Each row is a point on a tangle of strands that fork, close into loops and nearly touch. The rows are in no order.
Points whose rows are less than 85.1 apart are linked; no others are. Some points are linked to none.
bimu: -26; -6; 5; -12; 26; 42; 1; 23; 4; -7; 33; 8; -1; 4; -13; -4; 17; 8; -3; 39; 4; 7; 13; 2; 7; 9; -28; -22; -2; 16
riv: -10; -21; -5; -13; 8; 1; 23; 10; 3; 15; -35; 11; 3; 14; -14; 5; -17; 5; -19; -39; -11; 7; 23; 15; -21; -14; 4; 10; -2; -36
gak: 7; 17; 16; 10; 8; -36; -8; -20; 3; -8; 13; -25; 4; -22; 9; 9; -2; 5; 3; -42; -7; -3; -16; 2; 1; -30; 0; -2; 10; -26
kemez: 3; 35; -6; -21; 20; -15; -8; 15; -19; -21; 27; 3; 16; -40; -16; -26; 15; -2; 33; -12; 21; -3; -3; -25; 29; -9; -14; -6; -17; 2
Zoput: -15; -7; 8; 8; -10; 18; -7; -12; 14; 22; 5; -9; 0; -3; -5; -39; 50; 16; 4; 5; -27; -14; 30; -2; -5; 4; -11; -5; 22; -10
Bevus: -8; -47; 16; 34; -7; -4; -26; 32; 3; -4; 4; 7; -21; 13; 8; 16; 1; 31; -13; -39; 19; 4; -1; -8; -2; 10; 0; -25; -21; -6
puni: 22; 11; 21; -6; 24; -3; 8; -15; -15; 9; -37; 21; 0; 5; 38; 4; 21; 6; 10; -10; 40; -5; 9; -32; -12; 11; -29; 6; 3; 11
fut: 13; 7; -23; -45; 17; 11; 0; -2; -3; -5; 0; 18; 3; -12; -8; 23; -38; -17; 30; -8; 0; -34; 3; -2; 54; 20; 3; -14; -24; 43
podak: -5; 4; -18; -40; -18; -22; -1; -2; -2; -9; 8; 12; 14; -15; -26; -28; -26; -10; 1; -8; -33; -10; -15; 3; 21; -5; 18; 10; -8; -2
Tiv: 6; -15; 18; 30; -10; 44; -14; -7; -11; 29; 4; 8; -8; 16; 12; 31; 40; -11; -18; 23; -11; 8; 20; 7; -42; 16; -8; -16; 6; -17
kibeg: -7; 23; -4; -20; -27; -13; 6; 13; -4; -13; 8; -1; 1; -12; -18; -18; -26; -26; 15; -15; -8; 4; -7; 6; 26; -40; 33; 5; 7; -9
Degu: -37; -10; 10; -16; 11; 24; -7; -7; -14; -7; 15; 17; 2; 17; -12; 41; -61; -22; -2; -17; -9; 22; -1; 27; 2; -16; -2; -32; 1; -6
Dar: 12; 24; 8; 4; 13; -19; -13; -6; 17; -13; 18; -28; 11; -29; 15; 31; -33; -17; 13; -22; 23; 1; -25; 11; 34; -9; 1; -24; 12; 17
Rofo: 12; 7; -25; -26; 18; -5; 11; 23; -24; -2; -4; 34; 27; 0; 6; 31; -35; -6; 12; -5; 11; -14; -8; -9; 22; 18; 11; -21; -10; 51
babug: -11; -8; -6; -4; 20; 21; 5; 27; 21; 2; -4; -16; 25; -5; -21; -22; 2; 17; -34; 10; -15; -4; 5; 27; -3; 17; 16; -7; 20; -14
Lonu: -8; -32; 2; 3; 26; 41; 17; 20; 25; -7; 9; 22; 2; 21; 12; 13; 2; 16; -16; 20; 12; 4; 17; -21; 8; 24; -39; -9; 9; 30
Sunim: -24; -5; -11; -30; 22; -9; -21; -3; -1; -21; 43; -9; 33; -18; -31; 9; -29; 4; -2; -14; -32; 10; -23; 29; 24; -2; -6; -12; 8; 5
busa: 10; -1; 5; -29; 25; -9; 1; -27; -11; -17; 9; -20; -3; -4; -18; 11; -1; -3; -17; 16; -1; 11; -18; 26; -28; 32; 0; 43; -22; -19
Bavaf: -2; -28; -28; 36; -16; 4; 20; 33; 15; -12; -10; 15; 10; 14; 17; 6; 20; 10; -25; 17; 25; 12; 4; -12; -25; 8; 0; 7; 3; 20
Livut: -5; 3; -13; 10; -15; -9; 2; -11; 26; -6; -2; -23; 8; 4; 19; 15; 1; -17; -14; 34; 12; 36; -29; 14; -32; -3; -3; 17; 28; 15
Kesu: 10; 2; -20; 39; -11; -22; 4; 28; 32; -12; -5; -28; -2; -10; 4; -30; 15; 23; -12; -14; 17; 0; -11; 3; 10; 18; 27; 8; 6; 9
misa: 1; -10; -9; -26; -16; -29; 1; -32; 34; -19; -6; -13; 9; 9; -13; -10; -6; 11; 9; 13; -6; -4; -13; -2; 14; 1; -14; 31; 8; 18
rulep: 12; -22; -16; 37; 17; -27; 0; 12; 14; 0; 0; -8; 3; 8; 13; -24; 11; 45; -17; -19; 2; -21; 6; -14; -8; 30; 12; -3; 4; 1
Sunan: -2; -5; -19; 52; -31; 7; 9; -6; 4; -17; -29; -27; -29; 26; 36; 26; 14; -22; -15; 19; -2; 18; 5; -22; -12; -6; -23; 22; -2; 1
nukiz: 24; -12; -1; 11; -3; -26; -8; -19; 1; 0; -16; 15; -32; 23; 3; -4; 8; 38; 13; -2; 7; -30; 9; -32; 15; 28; 3; 16; -24; 12
laken: 4; -3; 0; 3; 18; -2; 15; -20; 20; -4; -19; -41; -7; 3; 7; 13; 19; 9; -3; -4; 7; 11; 13; 6; -14; 9; -22; 31; 6; -19
Giti: -10; -2; -16; 13; -30; 30; 14; 20; 3; 14; -12; 9; -1; 14; -14; 24; 27; -16; -11; 47; 8; 21; 4; 19; -33; -2; 4; 13; 7; -8
fozik: -12; 6; -19; -20; 2; 4; 29; 3; -19; -21; -2; 38; 3; 32; -2; 27; -19; -9; 3; 27; 12; 5; 1; -14; -4; -1; -10; 28; -22; 35
zuk: -12; 1; -4; -13; -22; -20; 5; -16; -24; 1; 1; 7; -14; 8; -32; -23; 15; 3; 22; -3; -35; -12; 31; -6; -16; -26; 9; 39; -24; -38
dozi: 3; 5; -15; -7; 0; -19; -3; -3; 4; -2; -12; 1; 24; 3; -5; -17; -24; 15; 0; -31; -33; -25; -9; 13; 16; -8; 21; -1; 12; -1
lud: -3; -8; -7; -7; -39; -35; -22; -12; -5; 9; 18; -5; -1; -4; -6; -25; -9; -2; 13; 14; -2; 14; -37; 10; -14; -14; 11; 4; 4; 8
vaf: 13; 8; -13; -12; 27; -13; 9; -4; -14; 2; -11; 39; 19; 5; 16; 11; -20; 31; -1; -21; -7; -44; -1; -16; 21; 13; 0; -6; -2; 34
kere: 6; -31; -28; -12; 2; -24; -5; 28; 20; 18; -20; -3; 10; -19; -33; -47; -5; 25; -8; -32; 3; -8; 2; 2; 4; 10; 18; -7; 12; -5
Zilet: 7; 22; 8; -17; 26; -17; -12; 0; -39; -2; 25; 34; 18; -31; 4; -5; 4; 0; 23; -24; 1; 0; -8; -21; 29; -17; -30; -25; -17; -6
zuku: 9; 8; -13; -20; 47; -10; 11; 15; -32; -15; 13; 27; 3; -7; -18; -6; 2; 27; -4; -6; 3; -18; 8; -2; -9; 30; -6; 4; -30; -12
zed: -2; 1; -18; 6; -25; -1; -18; 3; 0; -7; 32; 3; -12; 20; -6; -6; -13; -1; -9; 36; -6; 6; -33; 19; -4; 12; 28; 1; -7; 19
Fumik: 7; 10; 7; -51; 7; 10; 8; -10; -20; 15; -9; 18; -14; -30; -36; -27; 11; -19; 16; 6; -2; -1; 18; 6; 5; 3; 0; 19; -24; -19
lugod: -19; 29; 8; 20; -2; 50; -3; 2; -6; 2; 0; -12; 8; 6; 4; -30; 10; -9; -16; 12; -44; -6; 14; 14; 9; -7; 34; -31; 20; -23
kabik: -13; -45; -7; -28; 3; -22; -22; 16; 22; 14; 6; -6; 13; -17; -47; -42; 0; 26; 1; -20; -9; 13; -3; 14; 9; -8; -9; -5; 1; -13
gaz: 19; 24; 0; -25; -27; -11; 7; -20; -24; 8; -15; -8; 0; -30; -20; -26; 15; -43; 11; 18; -24; -9; 1; -1; -10; -16; 26; 38; 9; -30
pum: -20; -26; -23; 9; -23; 1; 3; 14; 23; 3; -13; 1; 10; 23; -8; -20; -29; 17; -19; -19; -28; -8; -5; 16; 19; -9; 25; -13; 14; 15
ratet: 8; 26; 3; -14; -16; 5; 24; -4; -8; 19; -41; 18; 13; 5; 13; 14; -10; -35; 2; 9; 23; 21; -6; -8; -21; -17; -2; 3; 22; 11
vaz: 24; 14; -6; -11; -17; -20; 10; -41; 9; 9; -23; -32; 14; -14; -2; -27; 9; -22; 9; 13; -20; -3; 1; -5; -17; -10; 15; 33; 40; -16
bulu: 6; 25; 18; 8; 8; 12; -13; 5; 16; -25; 42; -35; -5; -17; 13; 25; -11; -18; 9; 14; 23; 21; -17; 11; 22; -4; 9; -22; 10; 14
govo: -10; 17; -16; -7; -34; 19; 14; 12; -17; 10; 5; 24; 13; -7; -15; -17; 19; -15; 1; 41; -5; 5; 0; 2; -19; -15; 10; 11; 4; 3
babag: -15; 0; -8; 10; -20; -49; -5; -21; -29; -6; 24; 16; 15; 9; 4; -11; 28; 24; 12; 12; -6; -3; -5; -23; -40; -10; -13; 29; -1; 6
nek: 0; 2; 1; -49; 42; -18; 2; -15; -18; -19; 16; 13; 5; -15; -21; 7; -9; 9; -8; -1; 4; -6; -11; 12; -5; 27; -6; 29; -36; -2
viz: 11; -5; 43; 13; 13; 22; -12; -25; 16; 11; -16; -14; -34; 3; 29; 29; -25; -11; -5; -34; 8; -4; 3; 7; 21; 7; -11; -34; -4; -7
gam: -18; -5; -8; -9; 23; 11; 9; 18; 21; -1; 5; -1; 18; -6; -5; -14; -6; 9; 7; -16; -12; 1; 3; -4; 48; -2; -17; -35; 7; 22
kezel: 13; 2; -19; 18; -1; 20; 25; -16; 2; 2; -41; 2; -20; 49; 22; 20; -3; -11; -12; 36; -10; -3; 14; -14; -15; 29; 3; 24; 3; 13
Zaf: 9; 28; 12; 8; 7; 30; 6; -11; -19; 14; 5; 18; 2; 5; 30; 5; -1; -17; -10; 37; -15; 0; -7; -9; -11; -5; 0; -14; 26; 6
bis: -6; 14; -14; -6; -18; -3; 25; 9; -6; 1; -10; 12; 10; -1; 6; -29; 15; 3; 12; 11; -4; -9; 5; -23; 0; -21; 4; 11; 8; 0
Fikis: -17; -13; -9; -2; -7; -15; 38; 17; -10; 9; -35; 9; 13; 10; 13; 22; -9; -9; -18; -28; 2; 14; 7; -3; -28; -32; -17; 15; 14; -15
zikag: -24; -17; -16; 0; -44; -5; -20; 6; 22; -4; -9; -20; -7; 24; -28; -6; -32; -3; -1; -12; -21; 1; -14; 33; 17; -11; 33; 2; -1; -7
Vasis: 9; -22; 26; 28; -30; 7; -21; -6; -18; 48; 4; 6; -7; -3; 7; 7; 35; -3; -10; 6; -11; 0; 3; 3; -45; -4; -6; -16; 16; -4
Kek: -19; -23; 3; -19; 16; 14; 17; 19; -4; 9; -21; 30; -15; 25; -27; 16; -22; 7; -6; -35; 9; 4; 25; 2; 4; -3; 7; -4; -21; -12
ziv: -12; 7; 8; -7; 47; -4; -14; 2; -22; 2; 35; -5; 25; -23; -14; -3; 23; 27; -9; -2; -18; -5; 5; 15; -32; 5; -22; -8; -1; -27
nuv: 14; -23; -14; 38; -26; -16; -8; 10; 27; 22; -16; -43; -3; -6; 10; -25; 20; 8; -21; -2; 10; 9; -9; 8; -24; 14; 19; 13; 25; -6
dini: 2; -7; 14; -7; -16; -17; -8; -53; 8; 25; -15; -5; -24; 18; 4; 6; 0; -13; 8; 14; -4; 8; -8; -4; -22; 0; -26; 23; 14; -1
lisu: -33; -8; 2; -23; 26; -4; -26; -4; -17; -8; 38; 2; 20; -10; -36; -15; 3; 28; -1; -17; -31; 7; -5; 24; -2; 4; -19; -6; -16; -24
guvo: 9; 27; 0; -9; 29; 17; -12; -6; 13; -34; 40; -26; 3; -8; -6; 9; -26; -19; -7; 18; -6; 2; -16; 29; 28; 5; 19; -5; 3; 3
daz: 20; -4; 21; 34; -18; -1; -24; -4; -4; -5; 2; 8; -42; 20; 13; -1; 21; 13; 21; 19; 9; -18; 15; -26; 13; 8; 12; -3; -34; -2
Pebod: -26; -18; -26; 15; -25; -9; 34; 24; 12; -21; -11; -2; 10; 26; 9; 19; -6; 3; -8; -2; 9; 13; 8; -2; -16; -19; -7; 13; -4; 4
zorib: -2; -10; -11; -2; -27; -12; 11; -21; 10; 19; -28; -1; 0; -1; 3; 2; 11; -23; 5; 13; 21; 27; -18; -1; -25; -20; -20; 20; 24; 8
teka: 23; 22; 27; -10; 24; -9; -20; 1; -36; -5; 16; 8; -5; -20; 16; 22; -11; -9; 7; -5; 25; 10; -21; 3; -5; 5; 12; -18; -31; -3
Vozi: 6; 14; -3; 26; -15; 29; -5; 34; -15; 28; -9; 14; -2; 5; 9; -17; 6; -5; -15; 2; -16; -13; 10; 6; -3; -7; 39; -23; 11; -15
Dafi: 20; 16; 13; 39; -19; 8; -10; 14; -16; 18; -9; -10; -12; -9; 19; -26; 35; -1; 2; -4; -5; -17; 10; -8; -13; -11; 35; -20; 0; -26
Nak: 9; -2; 15; 3; 0; -26; -4; -5; 15; 6; 1; -16; -2; -20; 10; 21; -22; -9; -3; -26; 27; 32; -28; 15; -4; -17; 1; -9; 6; -8
lim: -2; -4; -4; 41; -27; 42; 3; 6; 2; 9; -16; -12; -14; 17; 24; 29; 29; -21; -23; 36; -5; 19; 5; 7; -30; 4; -17; 11; 12; -5
pak: -14; -16; 12; 27; -18; -7; -23; 2; 6; -35; 36; 24; -13; 20; 14; 36; 4; 18; 25; 21; 6; 4; 1; -28; 14; -13; -16; -4; -21; 27
Gim: -7; 2; 23; -14; 18; 22; -28; -7; -11; 13; 27; 29; -1; -1; 1; 25; -43; -10; 1; 1; -19; 17; -15; 14; 18; 0; -18; -44; -1; 23
kazo: 3; 30; 9; 23; 16; -22; -5; 14; -23; -20; 23; -12; 7; -13; 0; -9; 3; 15; -2; -26; -13; -13; -4; 6; 2; -14; 22; 0; -19; -38
gerez: 5; 43; 3; -10; 11; 55; 10; 8; -10; 13; -2; -7; 4; -1; -20; -20; 14; -25; -12; 21; -22; -13; 16; 25; 7; -6; 31; 2; 10; -35
gile: -1; 3; 8; -8; 3; -31; -12; -44; 24; -17; 24; -25; 7; -9; -8; -32; 22; 23; 11; 26; -19; -8; -9; -6; 0; 12; -20; 25; 14; 12
Vivar: 19; -40; 6; 21; -18; 0; -22; -1; -4; 48; -17; 17; -32; 8; -6; -6; 19; 9; -7; 2; 19; -3; 1; -5; -35; 20; 7; -7; 1; -4
meki: 1; 24; 18; -18; 5; -5; -1; -38; 2; -18; 7; 10; -14; -1; 12; 36; -22; -8; 24; 3; 13; -6; 4; -12; 28; -7; -16; 13; -13; 10
kop: 8; 0; 4; 19; -14; -5; -13; 6; 20; 3; 12; -6; 14; -12; 31; 6; 11; 2; -8; 20; 19; 25; -32; 3; -35; 5; -3; -22; 24; 21
gof: -3; 4; -1; 57; -10; -9; 10; -5; -21; -19; -20; -24; -30; 3; 29; 22; 35; -7; -2; -3; 6; 17; 19; -25; -25; -16; -14; 33; -14; -27
Mup: 4; -12; 0; -1; 7; -16; -1; 28; 20; 1; -11; -5; 7; -15; 3; 1; -12; 4; 20; -30; 30; -6; 10; -17; 35; -3; -1; -26; -3; 23
Mipa: -5; 2; 4; 17; -11; 24; 15; -32; 15; -2; -25; 2; -24; 42; 26; 15; -15; -11; -8; 9; -24; -13; 18; -1; 3; 5; -7; 8; -1; -2
kiku: -17; -6; 8; -8; 18; 18; 13; 29; -12; -4; -9; 15; -1; 13; -4; 39; -41; -13; -8; -35; 7; 11; 6; 18; 5; -6; 13; -25; -16; -9
Bikek: 12; -17; -23; -6; 8; 10; 26; 30; 36; -1; -33; 5; 9; -5; -21; -35; -7; 13; -24; -6; 9; -9; 15; 1; 12; 22; 21; 0; 17; -2
gen: 24; -5; 29; 0; 13; -24; -34; -6; -7; 15; 19; -12; -14; -22; 11; 20; -14; 12; 4; -21; 28; 12; -29; 9; -13; 5; 0; -28; -12; 5
vumat: -10; 2; 1; 8; -18; -30; 5; -24; -34; 7; 10; -4; -2; 7; -11; -7; 37; 13; 17; 9; -27; -7; 17; -7; -36; -11; 11; 37; 4; -25
Met: -16; -15; 6; -11; 23; 33; 2; 12; 42; -3; -11; -21; -9; 13; -15; -3; -19; 6; -6; -9; 1; -2; 10; 13; 45; 22; -3; -22; -3; 5
nibo: 20; 15; -31; -15; -15; -16; 8; 12; 18; -13; -31; 0; 10; -9; -10; -35; -1; -15; 16; 14; 35; 5; -27; -6; 13; 6; 32; 14; 15; 34
muvi: -31; -14; -5; -13; 12; 39; 2; 19; 24; -15; 20; -18; 17; 2; -37; -18; 18; 17; -14; 23; -3; 15; 14; 22; -5; 3; -8; -2; 2; -14
vufu: -1; -3; 20; -14; 11; 17; -9; -25; 22; 7; -16; -9; -19; 2; -3; 18; -41; -2; 2; -22; -6; -14; 1; 22; 41; 9; 3; -20; -7; 4
kezo: -11; 4; 0; 10; -2; -27; -6; -20; -8; -24; 47; -1; 18; 6; 1; -3; 6; 21; 4; 30; -17; -7; -16; 1; -20; 2; -18; 20; -5; 12
deku: 12; -13; 10; 5; -4; 20; 3; -7; 16; 45; -15; -19; 7; -11; -15; -25; 50; 6; -15; 5; -20; -12; 26; 10; -11; 29; 5; -1; 38; -4
Vig: 13; 13; -4; -24; 25; -2; 14; -17; -17; 5; -2; -9; 22; -9; 2; 7; 11; -15; -15; 21; 0; 1; -13; 13; -43; 11; 14; 23; 20; -8
Mis: -15; -28; 7; 28; -7; -9; -38; 19; -10; -16; 38; 8; -8; 10; 4; 28; -5; 30; 15; -18; -4; 1; -3; -4; 19; -6; -5; -31; -24; 7
Fumut: -16; 0; -16; -22; -2; -13; 10; -7; 2; -26; 13; 5; -3; 23; 1; 52; -33; -1; 20; 3; 23; 0; 3; 0; 14; -3; -15; 19; -21; 21
ditan: -2; 2; 9; 22; 2; 11; 0; 41; 19; -16; -1; -27; 5; -24; 15; 11; -12; -5; 7; -55; 23; 6; 17; -3; 41; -13; 0; -37; -5; -1
Duse: 12; -14; -12; 41; 2; -8; 6; 9; 22; -13; -11; -6; -20; 16; 26; 5; 4; 32; -10; -15; 3; -35; 18; -25; 14; 25; -8; 4; -21; 8
zik: -10; 3; -17; -2; -6; 29; 50; 14; 6; 15; -54; 5; 10; 4; 22; 16; -9; -36; -18; -7; 14; 25; 17; -2; -15; -22; -23; 6; 29; -3
fazu: 8; 16; 14; 3; 22; -19; -6; -13; -20; 0; 5; 25; 15; -10; 26; 20; -4; 32; 15; -39; -2; -29; -2; -20; 21; -8; -12; -24; -16; 10
Radit: -3; 24; 10; -4; 11; 6; 14; -49; 11; -6; -14; -9; -15; 18; 17; 33; -23; -16; -2; -4; -14; -8; 15; -2; 15; -12; -18; 22; 3; -20
pirem: 26; 3; -6; -20; 34; 16; 15; 14; -7; 6; -13; 2; 8; -14; -15; 10; 16; -9; -26; 30; 38; 9; -12; 23; -32; 38; 11; 14; 2; -4
mafe: 5; 15; 19; -10; 22; 30; -2; 17; -24; 2; 15; 35; 17; 1; 21; 12; -7; -11; -6; 18; 0; 15; -11; -7; 0; -4; -12; -30; 11; 29
Selos: -17; 10; -3; 4; 2; 14; 24; -10; 16; -2; 0; -9; 8; 6; -3; -33; 16; 5; 8; 18; -30; -11; 27; -7; 11; -11; -16; 8; 15; -8
zom: -4; -15; 13; 6; -30; -36; -34; 1; -24; 21; 20; -3; -8; -8; -2; -13; 4; 0; 23; -21; 12; 5; -28; 3; -20; -44; 4; -3; 5; -25
Lilos: -4; 22; -1; -52; 7; -12; -7; -6; -29; -10; 6; 19; 8; -50; -27; -46; 12; -23; 18; -6; -3; -17; -7; -20; 22; -5; -5; 6; -33; -11
kepu: -12; -50; 12; -20; -12; -34; -20; -19; 24; 21; -6; -17; -12; 0; -26; -15; -13; 7; 5; -32; 0; 11; -10; 12; 0; -14; -12; 10; 2; -18
Gabuk: 21; 14; 30; 12; 18; -7; 2; 0; -17; 13; -21; -2; 15; -22; 19; -10; 48; 9; 13; -20; 26; -2; 18; -31; -24; -2; -14; 0; 8; -8
nemi: -1; -49; 1; 32; -25; -3; -30; 6; 7; 22; -7; 15; -28; 23; -5; -20; 3; 29; -6; -17; 3; -5; 8; -10; -5; 13; 14; -15; -14; -7
niz: 4; 5; 6; 27; -10; -13; 7; 6; -18; 11; -15; -13; -2; -5; 22; 10; 43; -14; 8; -14; 22; 12; 11; -23; -34; -26; -12; 18; -4; -29
vofa: -4; -3; 35; 17; -1; 17; -11; 8; 10; 2; -4; -23; -33; -11; 18; 13; -13; -14; 7; -50; 18; 15; 11; 4; 29; -24; -8; -33; -11; -28
tef: 6; 6; 16; 39; -38; 12; -10; 13; -5; 12; -16; 5; -36; 16; 18; -25; 11; -5; 15; -7; 1; -22; 27; -31; 14; -23; 11; -14; -17; -17
vove: 2; 29; -3; -22; 28; -5; -1; -26; 0; -31; 36; -17; 14; -16; -7; -5; -11; 1; -3; -5; -24; -18; -17; 15; 28; -2; -6; 5; 1; 2
Nuz: -9; 16; 8; -18; -7; 3; -19; -20; -6; -22; 44; 12; -25; -5; -12; 30; -24; -19; 45; 23; 6; -12; 10; -21; 36; 4; -26; -6; -25; 27
sazuv: 10; -8; -19; -20; -18; -26; 7; 20; 33; 1; -27; -18; 10; -11; -6; -14; -29; -19; 24; -12; 33; 2; -16; 1; 32; -6; 14; -12; 11; 38
vap: 13; 12; -9; 2; 26; 30; 30; 4; -3; -14; -16; 15; -8; 33; 18; 34; -9; -9; -11; 28; 18; 10; 10; -14; -10; 13; -10; 16; -13; 19
lufu: 14; 28; 4; 16; 4; -16; 1; 34; -37; -12; 15; 11; 13; -16; 14; 8; -8; -2; 0; -12; 14; 1; -17; -5; 0; -15; 34; -20; -10; -2
Raso: -1; -21; -18; 18; 19; 8; 23; 39; 20; -28; 0; 8; 17; 11; 25; 12; -2; 11; -18; 2; 36; 12; 5; -25; -2; 13; -26; -6; 3; 38
Kon: 2; -2; 2; -41; -13; -15; 3; -48; 4; 1; -17; 4; -8; 16; -18; 1; -22; -7; 3; 13; -19; 5; -10; 10; -1; 11; -14; 30; 0; 5
suguv: 6; -13; 8; -22; 42; 5; 5; 8; -19; 11; 17; 20; 13; -6; -12; -8; 32; 34; -6; 14; 4; -2; 8; 2; -28; 35; -23; -2; -5; 1
nus: 17; 24; 10; 41; -23; 5; 0; -5; 5; 1; 10; -3; 6; 15; 46; -3; 9; -7; -6; 33; -1; 6; -14; -19; -8; -11; 3; -12; 24; 29
bomo: 13; -13; -6; 28; -19; 6; 16; -2; 21; 32; -24; -39; 9; -20; 17; -22; 46; -9; -22; 2; 1; 2; 15; 9; -25; 16; -2; 18; 43; -5
bak: 0; 7; -4; -28; 20; 21; -11; -4; -24; -13; 38; 21; -15; -7; -10; 4; -23; -20; 17; 19; -16; -12; -2; -5; 47; 22; -5; -12; -34; 31
bal: -24; -6; -12; 1; -39; 17; -18; 6; -5; -7; 5; 11; -13; 20; -33; -26; -23; -9; 1; 25; -26; -2; -10; 25; 8; -3; 46; -5; -15; -6
korem: 10; 21; 5; -35; -1; 27; 8; -14; -8; 14; -7; -9; -2; -26; -32; -24; 19; -31; -5; 24; -16; -10; 14; 19; -3; 4; 17; 25; 7; -33

A fork is a point with three links, a tip a point with one. Leave the first point through the second and follow the links. Name the first fork or tip that comes.
rulep / Duse -> korem
pirem / Vig -> Nak
Fikis / riv -> zorib
Dar / bulu -> pirem
Pebod / Bavaf -> kepu
tef / daz -> lim
korem / Fumik -> meki
kepu / kabik -> Fikis
zom / lud -> kibeg

A piece is all that can be reached along the links. How many separate loops has the piece of each point below (a circle has one, a figure eight two, a Y none), and how many tips (points with one link)?
vaz -> loops 1, tips 3
babag -> loops 1, tips 2
gen -> loops 1, tips 1
zikag -> loops 0, tips 2
vufu -> loops 1, tips 1

A tip is a point with one link. Name the tips that can be reached along the links from each point below, in the order of the rows.
lisu -> pirem
kere -> zuk, kepu
govo -> puni, vaz, pak
podak -> kibeg, zom
sazuv -> nibo

Name the points in between on the shortest way along the links from the first point to the second, in order.
Fumik / Sunan -> korem gerez lugod Vozi Dafi tef daz nukiz Duse rulep Kesu nuv bomo deku Zoput Selos bis govo Giti lim
vumat / kepu -> babag kezo gile misa Kon dini zorib ratet zik Fikis Pebod Bavaf Raso Lonu bimu muvi babug Bikek kere kabik
niz / pak -> gof Sunan lim Tiv Vasis Vivar nemi Bevus Mis
korem / bak -> Fumik Lilos kemez Zilet fazu vaf Rofo fut
bulu / busa -> guvo vove Sunim lisu ziv suguv zuku nek
mafe / bimu -> Gim Degu kiku Kek riv Fikis Pebod Bavaf Raso Lonu
